Each row is a point on a tangle of strands that fork, close into loops and nearly touch. The rows are in no order.
Points whose rows are less than 90.5 apart are linked; no others are. Some points are linked to none.
Kapo: [ -7   2 -21 -13  14 -14  28  32  49  39 -21  36   3   6  24 -16 -38 -69
 -39  -1]
bub: [-12  12  29   8  31   1  14 -39 -31 -23   8 -23 -45  -3  30 -13  99 -71
  49  39]
Gusar: [-55   3 -27  -1 -33  23 -45 -61  17 -14  23 -43  17  34  26  39  33  70
 -22  -5]
gosol: [ 21 -62  21   0   5 -32   3  21  26 -12 -53  50  41 -36  35  12  17 -72
  -8 -28]
nekir: [ 49  63  23  36  13  -8  -3   3 -58 -14  -3  40 -81   2 -29 -38 -13 -17
  66   5]
sokot: [ 32 -17  33  20 -28 -41   0 -12 -27 -47 -68  63  23 -19  10 -30   7 -35
   2  19]
renor: [-14   8 -38  27 -38  -5 -29 -19  66   8 -38  60   5 -23  23  24   3 -11
  -5 -46]
Mev: [-40   4 -19  53 -33  -7 -12 -41  72   8 -19  69  22 -11  25  21  -1 -20
 -33  -6]
balov: [ 40  12  -7 -35  26 -18 -18  55 -63 -15 -39 -26 -46   9  -8 -46  -8 -17
  44 -15]
Doz: [ -4  24 -10 -16  28   6  -3  13  12  10  11 -10 -56  -7  11   8  33 -33
  40 -29]
zasoz: [ -5  -3 -47 -37  10  -2   2  43  41  39  10 -15  21  35  -5  -3 -78 -11
 -51  -4]
kab: [ 15 -37  20 -76  54  37  19  39  11  11  46 -32   6 -46 -19  43  38  17
  33 -30]
Nel: [-22  11 -13  12  -2 -10  35  -4  44  22 -10  42 -11  40  20 -36 -25 -88
 -52  82]
Lobi: [ 15  -2  26  41 -13 -12  42  10   6   5 -19  67   4 -17 -26 -41 -44 -30
  -6  30]
tuge: [ 19 -40 -25 -29  -3 -24 -26  53 -21 -11 -42 -30  43  21  -3 -20 -59  36
 -29 -14]
vokik: [ 45  11  -2   8  19   2 -33  12  -2 -22  -8  41 -49 -44   3  12  23  -3
  70 -60]
Bot: [ -3   1 -63 -38   9 -20 -22  60  50  30 -33  -2  14  21   8 -15 -53 -33
 -44 -24]
lumog: [-19 -57  14 -22  22  -3  28  16  13  -2  -4   0  53  -9  41  10   9 -68
 -39  16]
bida: [ 19 -23   8 -31  11   6 -19  32 -32 -12 -17 -49  18 -26  13  15  18  22
  19 -16]
Gatu: [ 10 -10  -2 -13 -10  10   5  24  -8  13  12 -30  45  -6 -18  22 -41  69
 -18 -45]
Davu: [-28  -3  20  46 -32  20   5 -69  46  -2  13  43  11 -41  15  34  49  19
  34 -14]
vares: [ 34 -29  22  13  -5  -4  21  48  -1  19  11  -2  60 -36 -20  26 -79  54
 -11 -36]
gen: [-24  20 -36 -85  41  50  -1   5  33  11  36 -36 -39  -6  -9  33  82  21
  34 -27]
zor: [-43  15 -40 -51  12  41 -39 -31  13 -11  44 -75 -15  30  16  38  65  47
  21 -14]
Rodo: [-12  32 -56 -39  35  10  -9  52  29  34  17 -36 -16  18 -25  21 -48  16
 -20 -70]
Bugud: [ -3 -22   4 -21   8   1 -13   2  -8  -8 -20 -21  18 -18  31   6  29 -20
   3   4]
bifut: [ -8  -4 -57 -23 -13  -9 -68  22 -18 -21 -29 -43  -2  87  -5 -23 -32  36
 -41   3]
levem: [ 10 -39  14 -56  48   5  47  49   9  28  20 -36  22 -31  13  33 -13 -32
  -6 -14]
pudo: [  1  28  -9  -1   9 -15  19  14   2  12 -17   1 -20  17  -3 -34 -25 -30
 -12  26]
bano: [  5 -22 -51 -46 -11   1 -47  23 -12 -22 -33 -57 -18  86   9 -42 -32  -1
 -48  43]
gumu: [ 43 -11  25 -29  34 -19  12  49 -84 -24 -37 -47 -12  24 -13 -49 -16 -14
  20  23]
somu: [-18   2  50  22  20  10  36 -44 -49 -10  22  -6 -26 -20  18  -7  55 -51
  22  60]
Vizag: [-20   5  17  50 -58   1 -32 -80 -25 -41 -11  -5  45  17   9  15   8  60
 -26  27]
lige: [ 13 -57   4 -29  23  -7  10  27  60   1 -22  46  30 -53  29  37  35 -68
   3 -51]
Lepup: [ 37 -50  48 -13  16  16  30  25  -1   1  -3  16  24 -59  -1  21   0 -14
  24 -23]
rus: [ -7  17  46  47 -17  20  13 -70 -28 -18  45  12 -14 -48  -9  13  50  34
  50  36]
roz: [ 19  -5  50  25  20 -17  49  14 -23   7  -7  33   0 -23  -6 -35  -8 -59
   2  47]
bukam: [ 21 -13  59  53  -3  27  12 -50 -10 -17  34  44 -24 -81   3  22  56  22
  71  11]
nimi: [  8 -23 -35 -40  25 -21  22  66  18  25 -24  -5  -7  45   8 -43 -40 -76
 -43  31]
zavim: [ 33  47  -2  18  16   3 -27  25 -21  19  37  -6 -40  11 -44  19 -12  65
  45 -79]
Ruf: [-47 -33 -14 -46  -3  31 -34 -33  40 -17   0 -39  18  18  73  40  66 -27
 -19  15]
Bopo: [-26  14   7   6  27   7  77  25  26  54  53   1 -10   1   4 -12 -48 -47
 -36  42]
gom: [-37 -40  31  17  -7  22  56 -13  28  35  37  -5  61 -24  13  24 -37   5
 -43  45]
kode: [ 11  43 -42   8 -28 -31 -72 -20 -25 -25 -45 -17 -35  80 -21 -44   8  33
  -5 -13]
fiv: [ 32  10  28  16 -12 -27  23  -6 -51 -38 -66  44   7  -3 -24 -45   2 -36
  15  51]
Ruki: [-27  -8  25  55 -12  20  40 -26  56  40  50  54   2 -60  -3  25  -4  -8
   9  19]
kap: [-30 -20 -43 -23 -32   4 -52 -20  63 -19 -27  34  25 -43  19  49  44  26
  17 -71]
kivo: [ 25 -38 -18 -53  27 -21   7  78  -2  16 -35 -14  30 -20   4   4 -45 -29
 -25 -32]
busop: [-54 -12 -16  11 -51  12 -42 -74  43 -20   2 -12  41   7  41  38  35  39
 -25  -8]
rog: [  3  23  13 -35  45   5  19   8 -60  -1  -3 -59 -46  43  17 -46  18 -45
  15  50]
kag: [ 40  30   6  49 -36 -35  24  -9  -5  -7 -30  70 -19  30 -77 -49 -40   9
   6  37]
daro: [ 17 -20  11 -29  56 -14   1  52 -23 -12 -19 -16 -36  -1  23  -3  56 -88
  32 -29]
tini: [ 38  32  18  52  13  -9  46  35   4  42  27  63 -28  -3 -50 -14 -90  -5
  18 -12]
pul: [-24 -28 -51 -63  22   0 -38  25  42   6 -34 -19   6 -12  37  24  30 -60
 -26 -30]
pomot: [ 27   5   4  -5  15  31 -18  -8  23   0  44  23 -25 -42 -35  43  24  64
  56 -69]
genif: [-54  30  11  49 -19  22  34 -64  -1  28  72  -3   0  14  -6  10 -17  13
 -31  68]
baz: [-31  49 -51 -54  27  42 -27  -2  11   8  52 -64 -47  10  -9  36  54  49
  48 -41]
fogu: [ -1  16  -4 -20  20   0  -3   4 -47   4   7 -73 -15  33   7 -24   7  -2
  15  23]
remeg: [-17  29  22  51 -40  -7 -16 -92 -41 -47   8   2  24  41 -16   2   4  57
 -38  65]
Siv: [-17  43   6  49 -41 -21 -16 -37 -11  33  30   0  -1  79 -50 -16 -23  76
 -52  -9]
nofo: [-15  26   2  15  -7  -2  -4 -32  16   6  -8  17 -27  -2  20  -9  27 -34
  12  12]
keki: [-24  -4 -22 -52  -4  23 -43 -26 -13 -30   3 -64  -6   0  31  18  77  23
  35  -2]
Vebug: [ -6 -59  -1 -56  11 -10 -40  30 -35 -41 -45 -60  39  -4  43   3  23 -29
 -17   2]
vubet: [-25  10   7  23 -11  16 -10 -57  20 -16  11  22  -9 -23  30  13  60  -2
  26  11]
vebu: [-13  26 -24  22 -35 -17   4 -41  12 -15 -17  35 -19  63 -11 -46 -20 -32
 -41  92]
tup: [-14  25 -12  -2  -4  -3  -7 -37   3  -8 -14  -1 -29  44  18 -36   7 -44
 -37  76]
misaf: [  9 -59  51   1  35   2  27   9   1  -8  12  14  31 -45  24  21  46 -46
  15  -8]
Gifo: [-12 -15 -17 -12 -24   1 -47 -26 -44 -27 -18 -74  25  47  20  -7   0  48
 -27  21]
dibup: [ -4  22 -55  -9 -21 -19 -86  -4 -38 -31 -28 -57 -13  76  -7 -31   5  55
 -16 -16]
lud: [ 21  18 -35   9  -3 -25  -9  21  20   4 -45  34 -19  28  -5 -49 -35 -29
  -8   4]
Malug: [-12 -13  12  37 -42   8 -13 -53 -12 -22   4   1  52 -15  21  27   8  50
  -5  -6]
gar: [ -8  55  28  62 -18  -4   7 -60 -57 -20   7   9 -25  14 -29 -10   7  32
  -1  52]
Nedo: [  0  48  10  11   1  -1  -3 -55 -73 -50  -6 -40 -34  47  -4 -45  34  -6
  11  86]
Lib: [ 63  14   3  24 -13 -23   4  37 -44  -8 -28   9 -17  19 -53 -43 -66  42
  27 -14]
dat: [-41 -29 -47 -54   2  31 -60 -16  29 -13 -11 -56   8  21  64  23  29 -14
 -39   3]
kibav: [-27  34   3  47 -21   0  28 -37   2  19  29  12   3  23 -15 -11 -38  17
 -42  53]
lek: [-17 -30  12  14 -31  30   3 -39  57 -12  15  47  41 -46  14  55  45  57
  17 -30]
Rodat: [  4 -45  20 -39  44  35  55  23  28  26  59  -2  27 -54  -6  39   6  23
  18 -26]
Munez: [ 40  45 -21  22 -24 -32 -21   4 -53 -34 -32 -14 -35  80 -62 -58 -19  40
  17  17]
Nenug: [ 47  23  20  45   7   5  10  27 -30  10  27  24 -39 -13 -46  -1 -61  36
  31 -45]
Gabik: [-35  10   9  10 -24  27 -22 -69   6 -18  34  -9  -1 -14   0  27  75  76
  35 -16]
lerag: [  7  44 -47 -51  59  -2   6  66  21  47   5 -12 -56   6  -5  -3 -15 -52
   8 -33]
Miru: [ -3 -19  -3 -37  23  21  26  38  44  41  36  -7  38 -33 -17  53 -58  23
 -19 -44]
gobo: [  2  55 -50   9 -25 -14 -48 -35 -21 -33 -49  12 -44  75 -15 -56  17  -7
   7  25]
zadu: [ -8 -49  37  18 -29  -8  28 -23  -4  -8 -17  14  61 -30  32  -3 -10 -26
 -43  41]
futud: [ -5 -38  29 -28  65 -10  27  35 -29 -27  -5 -34  -3  12  34  -5  54 -84
   8   4]
dudon: [-25  31  24  49 -26  16   5 -63 -10  -5  44 -12  -5  -3 -16  18  34  58
  24   3]
zusu: [ 54  33 -21  14 -12 -43   4  36 -30 -13 -33  14 -44  58 -59 -66 -46  26
  41  -7]
sir: [-19 -10 -15  20 -32  -7  15  -6  53  23 -13  27  29  11   7 -13 -51 -25
 -58  22]
noka: [-48  -9 -33 -63  25  34  21  -8  92  23  43  23  16 -34  13  49  37  12
  -3 -27]
soga: [ 34 -32  35 -12  22 -15  27  53 -23   5 -36  22  -5 -18   6 -22 -24 -52
  13 -13]
viduk: [ -9 -24   5 -41  40  -3  44  62   9  33  12 -34  15  28  12 -26 -34 -61
 -51  42]
vemu: [-16  30   3  -3  38  14  56  40   5  51  61 -34 -40  26 -16 -15 -45 -26
 -20  42]
lipu: [  7  70  15  82 -22  -9   6 -42 -41  -9  23  47 -48  11 -50 -27 -12  26
  17  31]
tadi: [ 29  26  14  26  15  28   2 -10   3   9  74  18 -55 -33 -28  27  26  43
  75 -41]
rugi: [ 44   0  23  53 -27  -5 -17 -21  28 -13 -24  82  -2 -53   7  25 -21  14
  38 -50]
Subar: [  7 -32   1 -27  38 -12 -36  33 -26 -40 -45 -10 -25 -24  29  -5  80 -70
  36 -33]
nosin: [ 50  10  28  30 -34 -29  43   0 -39 -34 -34  49  10  17 -77 -46 -48  -7
  12  69]
foz: [ -20  -21   -8   -1   13  -14    3   -2   46    4  -38   42   10   -7
   55    9   49 -106  -25   -4]
rigi: [ 32  54  13  43  11  -1  14   5  -9  11   6  47 -71 -11 -18 -29 -22 -27
  47 -10]
baze: [ 24   7  33 -25  54   7  20  31 -37   8  21 -41 -31 -18   4  -5  13 -23
  45  -3]
rukob: [ 22  30 -19 -32  33   9 -12  64   1  37  26 -26 -35  -8 -43  20 -43  26
  15 -70]
Vegef: [-19 -44 -19 -47  -6   8 -25  12  27  -8 -27 -21  38 -20  46  27  26 -24
 -13 -22]
Sis: [ 46  30 -12  30 -33 -36 -29  -3 -33 -41 -61  35 -12  24 -35 -42 -18  41
  21 -20]
dop: [ 12   6 -47 -40   1 -21 -26  45   2   3 -29 -21   8  25   4 -21 -36   7
 -20 -21]
mamu: [-32 -20  30  29  -7   7  25 -38  12  -2  13   1  25 -15  30   4   4 -39
 -30  60]
remin: [ 13   7  24 -46  45  18   9  16 -54  -9  31 -83 -28  -5   8  -6  56   0
  52  15]
gak: [ -5  37  23  73 -45 -29  10 -18 -21  28  28  29  -6  30 -55 -12 -44  77
 -24  -8]
firi: [ 22  30  27  22 -37 -23  17 -31 -47 -46 -19  33   8  37 -61 -43 -20  -7
 -12  97]
Vot: [  5  -1   0  54 -37  -1 -14 -18  37   6 -19  65  18 -30   2  25 -23  19
   1 -58]
bona: [ -3 -63  24 -66  42  28  19  13   6 -10  28 -39  37 -43  17  37  69  12
  16  -4]
lesa: [-14  25 -31 -10  14  20 -21 -20  41  13   8   3 -47 -27  20  26  59  -7
  37 -25]
vepun: [-36  40 -79 -44   8  15 -63   9  34  15   3 -42 -39  45  25  16  23  -8
  -9 -35]
Zamav: [ -3 -26  34  24   5  37  46 -16  54  23  70  55  -8 -72  -2  34  27  19
  42  -5]
Mam: [-42  12 -18  24 -44   1 -55 -41   1  13  38 -45   3  65   8  14   2  67
 -41 -13]
nezi: [-24  -2  13  27 -14   2  41 -22  10  20  28  10  11  10   2 -19 -40 -28
 -34  72]
zisor: [ 18  18  24  42  13   7  54  35   2  43  48  34 -14 -33 -34  12 -62   2
  14  -2]
molo: [ 25 -32 -32 -44   5   0 -28  48   2  -9 -11 -10  30 -51 -31  52 -20  54
  12 -93]
rud: [ -7 -22  16 -36   6  38  38  12  25  29  50 -22  43 -37 -22  54 -22  63
   0 -27]
fil: [ 19 -38   6   7 -13 -17   3  14  10 -13 -41  34  37 -43  21   8   1 -18
  -9 -25]
varo: [ -3 -27 -15 -47   1  31 -14  -3  26  -2  19  -5  15 -36  -1  37  50  64
  44 -45]
Rekit: [ 21 -17  17 -30  -9  -9  19  -7 -54 -40 -23 -43  21  46  -5 -39 -13   3
 -26  84]
Bet: [-29 -33  26 -25  35  28  60  16  43  48  64 -15  26 -34   8  37   7 -36
 -25  20]
Lon: [  3 -24 -21 -32  13 -31 -48  42 -13 -45 -77  13  -2  -4  38 -26  46 -75
  19 -45]
meb: [ -3 -61  13 -46  36 -15   3  36 -29 -24 -19 -55  34  -2  31   5  43 -67
  -7  -1]
Nogud: [-28   6   6   2   9   1  42  16  50  48  22  26   2 -16  15   2 -30 -52
 -30  10]
lebus: [ 15  37  -3  -9  30  -8  31  54  -4  30  17 -14 -28  20 -20 -38 -53 -24
  -8  14]
Sida: [-27 -36  19 -33  11  38  15 -18  25   3  41 -27  26 -37  28  31  60   9
  12  13]
biduv: [ 33   5  43 -17   5 -17   9   9 -77 -52 -50  17   1  32 -28 -53  13 -51
  20  80]
Fezof: [-29 -36  21 -37  52  11  57  25  22  43  47 -36  18   0  27   9 -16 -64
 -57  31]
niro: [ -5 -52  14 -24   2  12  33   9  48  21  14  15  56 -52  18  37 -13  -2
 -25 -15]
Rol: [-11 -12 -35 -33  10 -16 -22  11  34   3 -35  10  -6   3  52  -7  24 -78
 -14 -15]
geve: [-48  19 -26  31 -18  10   6 -11  84  51  42  33  15   1  -2  44 -31  16
 -28 -42]
Niper: [  2   1  24  -5   5  -2  18 -26 -32 -14  -9 -13   9  43  12 -39   1 -43
 -34  90]
pamo: [ 12  32  11  37 -32 -12 -10 -51 -57 -38  -2  -7   7  47 -40 -30  -5  54
 -20  57]
galob: [ 17 -52  58  24 -13 -16  26 -27 -39 -26 -31  12  55 -41  12   7   1   3
  -9  30]
fuf: [ -2 -24  10  -4 -16  23  -4 -16  27  -5   4  -2  29 -47  12  42  32  39
  33 -30]
Pezu: [-41  14  17  69 -30  29  23 -63  38  27  46  58 -14 -51   4  26  31   0
  22  24]
bem: [ 31 -27  48  11  35  17  58  43   5  32  49  16   4 -61 -21  25 -58  -3
   8 -20]
Tiviv: [ 45 -15  16  28  -9   2 -32  -9  -4 -17 -31  55  -9 -65   4  12  14   3
  51 -61]
zeniv: [ 41  34  -5   2   7 -23 -20  26 -50 -26 -52  16 -53  12 -10 -48  -6  -4
  40  -9]
bobi: [ 30  28 -14 -13  41   9 -21  15 -19   5  -5  -6 -69 -20   7  -1  35  -4
  62 -52]
kulav: [-16   4  36  37 -28  13  32 -31  -9  15  47 -10  32 -17 -17  29 -23  55
 -15  12]
Fugu: [-25  16 -34 -64  38  28  -9  -1  61  17  21   9 -38 -31   8  43  75  -5
  40 -39]
dagap: [   9   -6  -49  -24  -13    2  -60   30   24  -11  -17    1    5  -23
  -23   49  -12   67   18 -110]
Solav: [ 24  34 -21   3 -12 -32 -47  26 -71 -25 -30 -34 -21  54 -35 -44 -19  66
  22 -23]
Muzud: [-41  14 -17 -31  -9  31 -31 -47  19 -15  43 -51  -6   2   7  36  89  85
  33 -15]
Rem: [ 26 -60   2 -54  27 -30  -5  80 -25 -11 -56 -16  31   9   9 -25 -30 -44
 -26   2]
rov: [-27 -32  47  -4  12  30  31 -26 -12 -10  48 -58  25 -27  23  26  44   6
   6  47]
govo: [  8   8  26  24 -12   2   6 -38 -48 -27  -9 -30  18  15  -8 -19 -17  39
  -8  43]
nupe: [-56  -7 -70 -67   0  16 -53   7  53   9   8 -27  10  17  15  54  -1   7
 -42 -52]
Fubo: [ -8  53 -49  12 -12 -20 -58  16  19  21  -4   2 -25  46 -24   3 -12  41
   1 -75]
Seru: [-24 -21  -3  19 -27   4  10  -6  52  28   5  24  64  -7  11  24 -58  10
 -71   0]
teg: [ 45 -14  10   5 -20 -23   1  32 -51 -23 -29 -17  27  19 -36 -47 -59  55
  -3  11]
dad: [-24  -6 -51   0 -30 -15 -46 -14  44  -1 -32  12  28  22  37   4 -12  -2
 -46 -19]
firu: [ 13  -7  50  -3   3   0  18 -13 -82 -30 -10 -60  15 -19   9 -13  -1  30
  13  33]
nido: [  3  64 -28  27   1 -17 -23 -11 -12 -15 -29  27 -78  43 -17 -51  12 -24
  26  16]
Fad: [-13  -5  -1 -51  49  16  45  56  19  49  40 -38  11 -27 -11  29 -42 -14
 -21 -22]
luniz: [-57   8 -45   5 -38  13 -21 -28  78  23  14  19  28  14  19  48  -2  16
 -43 -43]
Tubo: [-50  -2  21  17 -28  30  -9 -92 -12 -25  17 -20  21   3  42  16  55  -4
 -26  66]
Kuda: [  2  20 -20  17  -2 -22   3  23  50  22 -26  52 -24  -3  22 -17 -23 -56
  -8 -13]
Kel: [  8 -70  35 -38  65   7  45  49   5   9  19 -24  34 -34  18  27  36 -59
   8  -9]
vip: [ 41  -5  54  24   3  -5  41  25 -67  -5   9 -16   2 -17 -24 -23 -44  35
  26  20]
bik: [ -2 -42 -19 -47 -19 -13 -59  -3 -37 -41 -65 -48  34  11  43 -16  19   1
 -18  15]
zagez: [ -1 -19  -7   1 -19 -12  41   6  32   6 -17  34  11  54 -21 -47 -54 -62
 -64  91]
zis: [-17  21 -25   0  -7   4  15  21  40  51  33  -9  26  35 -13  11 -64  23
 -48 -13]
tikev: [ 31 -17 -14 -22 -22 -25 -21  45 -40  -8 -37 -47  36  57 -31 -42 -52  60
 -30   6]
gok: [-60  22   6  24 -18  34  20 -79 -13   2  48 -33   4  11  20   6  23  -4
 -29  91]
Garib: [  8  40   0  28   2   1 -17 -17 -44 -14   0 -27 -33  27 -13 -15  15  39
  30 -16]
dufen: [ 24  15 -17   8 -13 -29 -33  11 -33 -31 -56  16 -11  -1  -2 -21  -8  10
  26 -21]
Bubuk: [ 31  32 -20   7  -5 -23 -60  33 -51 -18 -22 -27 -18  14 -27  -8 -10  76
  32 -70]
Tuk: [-14 -22 -20 -65  10  27 -30  -4  17 -18   8 -21   9 -30  23  29  78  21
  38 -26]
pup: [ 17 -23 -26 -14 -23 -25 -42   7 -25 -31 -66   1  19   2  35 -19  13   2
  -1 -17]
reb: [ 35  55   3  34  21   1  32  38   9  35  20  45 -72   4 -36 -41 -51 -20
  16   2]
Bigav: [-34 -12  15 -14  12  13  -5 -48   9 -26   6 -14 -16 -23  39   9 109 -55
  26  36]
fusom: [ 16 -12  58  64 -16  -5  54 -13 -27  11  13  50  18 -47 -34   3 -47  24
   0  30]
kaz: [ 28  36  27  51  -4   0  -5  -8 -41   5  10   3 -32   7 -35 -10 -32  56
  28 -20]
mesid: [-25 -27  28  20   7  23  68  -5  38  35  48  21  25 -56   6  33  -7 -18
 -17  33]
sola: [ 24 -17 -15 -28 -11   0 -26   1 -33 -35 -32 -49   8  69  -2 -56 -20   9
 -29  64]
Boker: [  4 -49  63   8  -6   4  21 -37 -37 -34 -20   2  35 -51  26  14  59 -16
  18  35]
Simul: [-20 -23  46  15 -31   6   5 -69 -28 -34 -13  -5  34 -27  37  12  47 -10
  -4  57]
toved: [  8   2 -21 -15 -11  21 -38   3  20  -6  16  27  -1 -32 -37  59  11  77
  39 -99]
pegu: [ -1  42 -45  18 -21 -20 -20  11  26  23   5   7 -20  61 -19 -10 -37  26
 -31 -33]
suz: [-14  46 -29  -6  -3   9 -31 -11 -22   5  13 -58 -30  35   4  -4  22  49
  17 -26]
Siro: [-11  16  24  84 -10   5  55 -31   7  30  23  81 -10 -36 -20   1 -23 -29
  -9  50]
miv: [ 34 -63  46  -7  22  26  45  30  14   9  43   9  40 -68 -20  46 -28  22
  13 -27]
Zunuf: [  4  -7 -26 -10 -28 -22 -48  27 -13   1 -15 -32  36  17 -16  15 -36  79
 -20 -62]
lezo: [-32  -1 -50 -26 -23  15 -34 -12  76  17   6  17  26 -12  10  59  17  19
  -6 -58]
Tomu: [-30  28 -17  -4  -6   4   7  14  26  45  52 -33  13  40 -23  27 -37  56
 -36 -49]
fazif: [ 24 -22  43 -26  28 -24  15  14 -81 -39 -36 -23  -7  25   2 -51  15 -45
  17  46]
purel: [ 19  12  40  82 -46 -17  18 -16 -20   6  25  36  25  -5 -40   6 -52  70
  -9 -16]
muver: [-37  45  -4  21 -33  -7 -42 -31   5  44  43 -21  -1  90 -28  10  -4  66
 -43 -20]
liror: [-24  27 -39  28 -15 -20   6  16  57  50  14  32   1  39 -22 -10 -56   6
 -44 -20]
raza: [-43 -25  -1 -20  -1  17   3 -53  25  -6   7 -18   2   7  58  12  73 -45
 -17  36]
poz: [ 30 -17  43  49 -24  -3  33  15 -15   3   9  33  34 -36 -30   7 -73  43
  -4 -11]
Zote: [ 24  47  -8  59 -40 -41 -42 -24 -16 -22 -46  71 -27  26 -38 -23  -6  30
  14 -30]
kiku: [-28 -18 -31  10 -39   0 -52 -51  40 -26 -35  20  35 -16  37  39  43  32
  14 -33]
deti: [ 23 -46  -8 -60  14  10 -15  46 -23 -13 -15 -45  34 -58 -11  34  -2  45
  18 -52]
kinag: [ -8 -28   5 -10  26   1  16  15  52  14   5  46 -13 -50  19  19  54 -78
  11 -27]
gozud: [-35 -13 -65 -28 -17   8 -71  -9  42  -9 -25 -19   7  45  57  14   8 -10
 -52  -4]
dep: [ 15  74 -19  53 -17 -24 -35 -24  -4 -14 -31  58 -67  23 -23 -27   7   8
  27 -22]
gune: [ 34 -24  -4 -29  20 -43 -32  49 -42 -44 -80   7 -24   8  11 -49  27 -64
  17 -21]
Pobe: [  7  -8  46  14  22 -10  30  -1 -37  -8  -7  -7 -15 -16  21 -22  32 -54
  19  35]
zira: [-14  30 -51 -45  33  17 -11  40  32  35  12 -24 -23   3   3  14 -21 -23
  -7 -32]
Muvi: [ 31 -31  62  36   2  31  33 -29   8  12  63  51 -11 -77  -8  19  23   2
  46  13]
paz: [  8  30  22 -14  62  13  36  21 -34  22  16 -42 -56  13   6 -23  19 -71
  32  22]
vati: [ -7  -9  53  56 -14  14  63 -31 -19  27  60  21  16 -43 -29  17 -30  39
  -3  42]
Roke: [ 50  21  -6   5  12  -4   0  63  -7  30  25  19 -39  -7 -32   4 -69  18
  25 -59]
fegi: [-31   2  -7  18  -3   3   4 -32  47  11  -8  40  -7 -22  39  -1  33 -71
 -22  21]
veb: [ -1 -20 -14   8 -22 -16 -16   3  30 -10 -44  25  36  16  32 -19 -34 -10
 -39  15]
Kigoz: [  3  53 -40 -31  41  -4 -16  30  13  14 -14  -1 -67   3  10 -14   1 -61
  26 -34]
ses: [ 15  10   9 -27  23  16  -9  -6 -61 -16  28 -91 -22   4   5   4  21  42
  42  17]
segil: [  1   7  -8 -15  23 -21 -14  -6 -13 -18 -48   9 -33  25  36 -40  43 -91
   0  31]
kip: [ 18  56   5  87 -37 -29  19 -34  -6   2  -4  84 -39  14 -67 -41 -27  -2
   8  38]
matif: [ 26 -17   5  23 -42 -25  12 -23   0 -39 -63  69  48  -3  -3 -31 -31 -27
 -31  43]
Fumar: [ 14 -38 -14 -46  30 -34   2  72  -5  -6 -48  -2   7  37  15 -49  -6 -88
 -27  15]
tinu: [  5  -4 -31  -1 -24  -8   3   6   6   9   1 -22   6  55 -16 -39 -55  20
 -46  39]
tumo: [-14 -39  10   5  -3   7  45  14  40  38  26  -9  60  -5   9  14 -72  -1
 -64  19]
Movok: [  7  39   8  20  29  18  35  13  22  45  52  13 -58 -27 -16  14 -11 -10
  37 -21]
dumo: [  0 -16  14  29 -39 -27 -12 -24  -4 -22 -38  15  46 -38  20   8   2  26
 -10 -17]
fasud: [ -8 -16  52 -13  20  22  28 -26 -64 -14  29 -67   8 -10  13  -9  35  -1
  18  49]
sives: [  2  38 -47  -3  -2 -17 -74  27 -11 -14 -24 -25 -28  26 -23   5   0  50
  21 -88]
Zefa: [-22  12  -1  22 -15  20   9 -11  13  27  46 -29   8  17 -12  32 -12  47
  -9 -20]
gik: [  9  -7  -6  22 -38 -21  16 -17   5 -17 -39  43  13  36 -25 -45 -32 -31
 -37  79]

A fork is a point with three links, a tip a point with one. Leave the first point through the second and follow the links. Name the first fork or tip that comes.
Siv, muver: geve
kaz, Nenug: Doz
teg, Lib: zis
pomot, toved: Davu
Lobi, roz: mesid
vubet, nofo: tadi
dibup, bifut: gik

How many points has the smallest loop of links through each point below? Write - if it is on no loop.
Tubo: 10
fuf: 16
dufen: 24
Bot: 16

Name the points in between on the shortest way along the links from the first point to the second, in order.
busop, vares: Gusar Mam muver Siv gak purel poz
meb, fiv: Vebug bik pup dufen zeniv balov gumu fazif biduv
tadi, tumo: pomot toved dagap molo deti bida Bugud Vegef pul Rol foz fegi nofo vubet Davu Pezu Ruki mesid gom
kag, bem: kip lipu gar pamo govo firu fasud rov Sida bona kab Rodat miv
Gabik, Garib: Muzud zor baz gen Fugu lesa Doz Kigoz lerag zira Rodo rukob Roke Nenug kaz
